Points on a hilly landscape, in no order, each with its height.
A ball rolls from a point to the lowest of its 4 nearest points, and stops where none of them is lower. Distance is the straight distance between rows; heights are no part of it.
dak: [105  84  82 104 102 106 106 122  96]  height 505
guven: [ 72 108 116 117 105 150  69 113 148]  height 678
Gener: [ 78  83  88 170  73 121 108 109 136]  height 643
Keke: [ 82 105 126  73 122 181  70 152 104]  height 284
Laro: [ 66 100  99 118 103 103  79  77 126]  height 481
tok: [181 117 148  99  93  32 164  93  60]  height 642
Tolu: [94 86 93 79 86 51 94 55 68]  height 422
Numod: [ 92  91 106 127  56  46  94  31  70]  height 689
lolel: [108  81  99 138  48  57 111  58  70]  height 614
nugu: [106  88  93  92 117 145 102 155 107]  height 597
Nen: [ 77  92  99 120 106 126  83 107 119]  height 571
kis: [ 62 124 121  66 122 114  44  70 129]  height 666
Guk: [ 77  85  96 126  85  96  92  85 112]  height 352
lopek: [106  96  89  56 134 144  89 134  89]  height 325
Kalim: [137 115  87  73 138 113 133 154  85]  height 663
kuza: [ 84  91 103  80 113 126  75 105 108]  height 450
Tafi: [ 72 125 118 134  92 149  67  98 161]  height 778
zeme: [ 63 120 106  91 100  76  66  36 122]  height 596
regu: [ 76  95 109 148  57  52 100  39 100]  height 749
feb: [ 68  97 108  55 112  77  67  54  88]  height 729
lin: [ 64 111 104 115  91  81  71  43 120]  height 566
gesa: [ 84  90  98  70 111  97  80  81  93]  height 309
gil: [138  95  80 147  83 105 160 150  98]  height 511
miza: [ 68 140 136  89 105 149  41  98 144]  height 696
Vele: [132 100  80 123 113 117 145 162 100]  height 516
zepi: [ 59 127 111  96 104 103  55  55 133]  height 617
nuvev: [143 111  99  66 108  61 137 112  65]  height 390
nem: [ 72 111 128  91 113 164  64 128 127]  height 531
liki: [117  78  71 153  75 115 133 142 107]  height 418
Kav: [103  85  87 123 100 129 105 132 110]  height 570
Kegob: [ 65 110 124  88 111 130  51  98 129]  height 722
Zerif: [ 89  97  94  33 129  87  63  77  76]  height 638
nadig: [165 114 122  93 100  52 168 113  72]  height 547
robun: [ 60 112 111  50 130  82  44  46 113]  height 672
zana: [131  96  94  70  94  53 118  82  55]  height 219
vabo: [142 112  94  76 123  75 146 131  74]  height 509
zomiv: [114 109 110  57 143 173  95 170  90]  height 285
zape: [121  74  82 143  64  91 138 112  89]  height 491
nulu: [150 100 107  98  66  53 139  82  54]  height 396
Surum: [100  82  93 119  83  84 118  93  89]  height 524
san: [ 71 110 114  58 127 105  53  74 106]  height 712
kunuk: [127 100  85  81 127 114 115 145  89]  height 651
rog: [113  85  89  87  85  71 107  85  68]  height 337
Buz: [156 100 101 111  81  64 156 120  74]  height 551
rova: [ 67 112  99 162  78 107  88  80 153]  height 296
Lodem: [ 59 135 130  86 109 129  43  79 147]  height 677
Tibe: [115 107  96  32 143 100  91 115  74]  height 742
Zav: [103  90  89  49 126  84  90  89  74]  height 494
sifut: [ 75  89 105  97  98  82  84  75 103]  height 159
senet: [ 71 104 105 128  83  82  83  56 123]  height 513
badi: [133  80 101 104  61  55 120  58  50]  height 495
vama: [104  75  77 156  64 100 126 121 106]  height 258
Lofab: [125  88  84 103  88  75 132 103  74]  height 400
kezi: [104  83  86  81 106  90  93  92  85]  height 388
nilot: [ 76  85  87 166  62  87 108  74 120]  height 861
duza: [136 108  90 100 123 131 142 165  98]  height 559
zudez: [148 106  90 114 112  89 160 148  94]  height 557
zoma: [131  97  77 131  95 114 148 162 105]  height 493
git: [123 115  86  43 148 105 113 129  76]  height 863
kagu: [ 93  81  96 125  65  73 103  71  88]  height 610
dusi: [101 103 110  62 129 170  77 151  92]  height 515
luk: [ 65 115 107 121 102 124  77  87 143]  height 593
ped: [120  99  90  62 129  99 119 124  88]  height 736
rimin: [ 92  80  95 143  57  80 115  77  93]  height 676
Fele: [ 65 117 101 134  91 103  77  63 143]  height 600

For each start below, name the point where the ball stops.
vabo: zana
Zav: sifut
guven: Keke
kunuk: vama
lolel: zana
luk: sifut
dak: sifut
lopek: Keke
miza: Keke
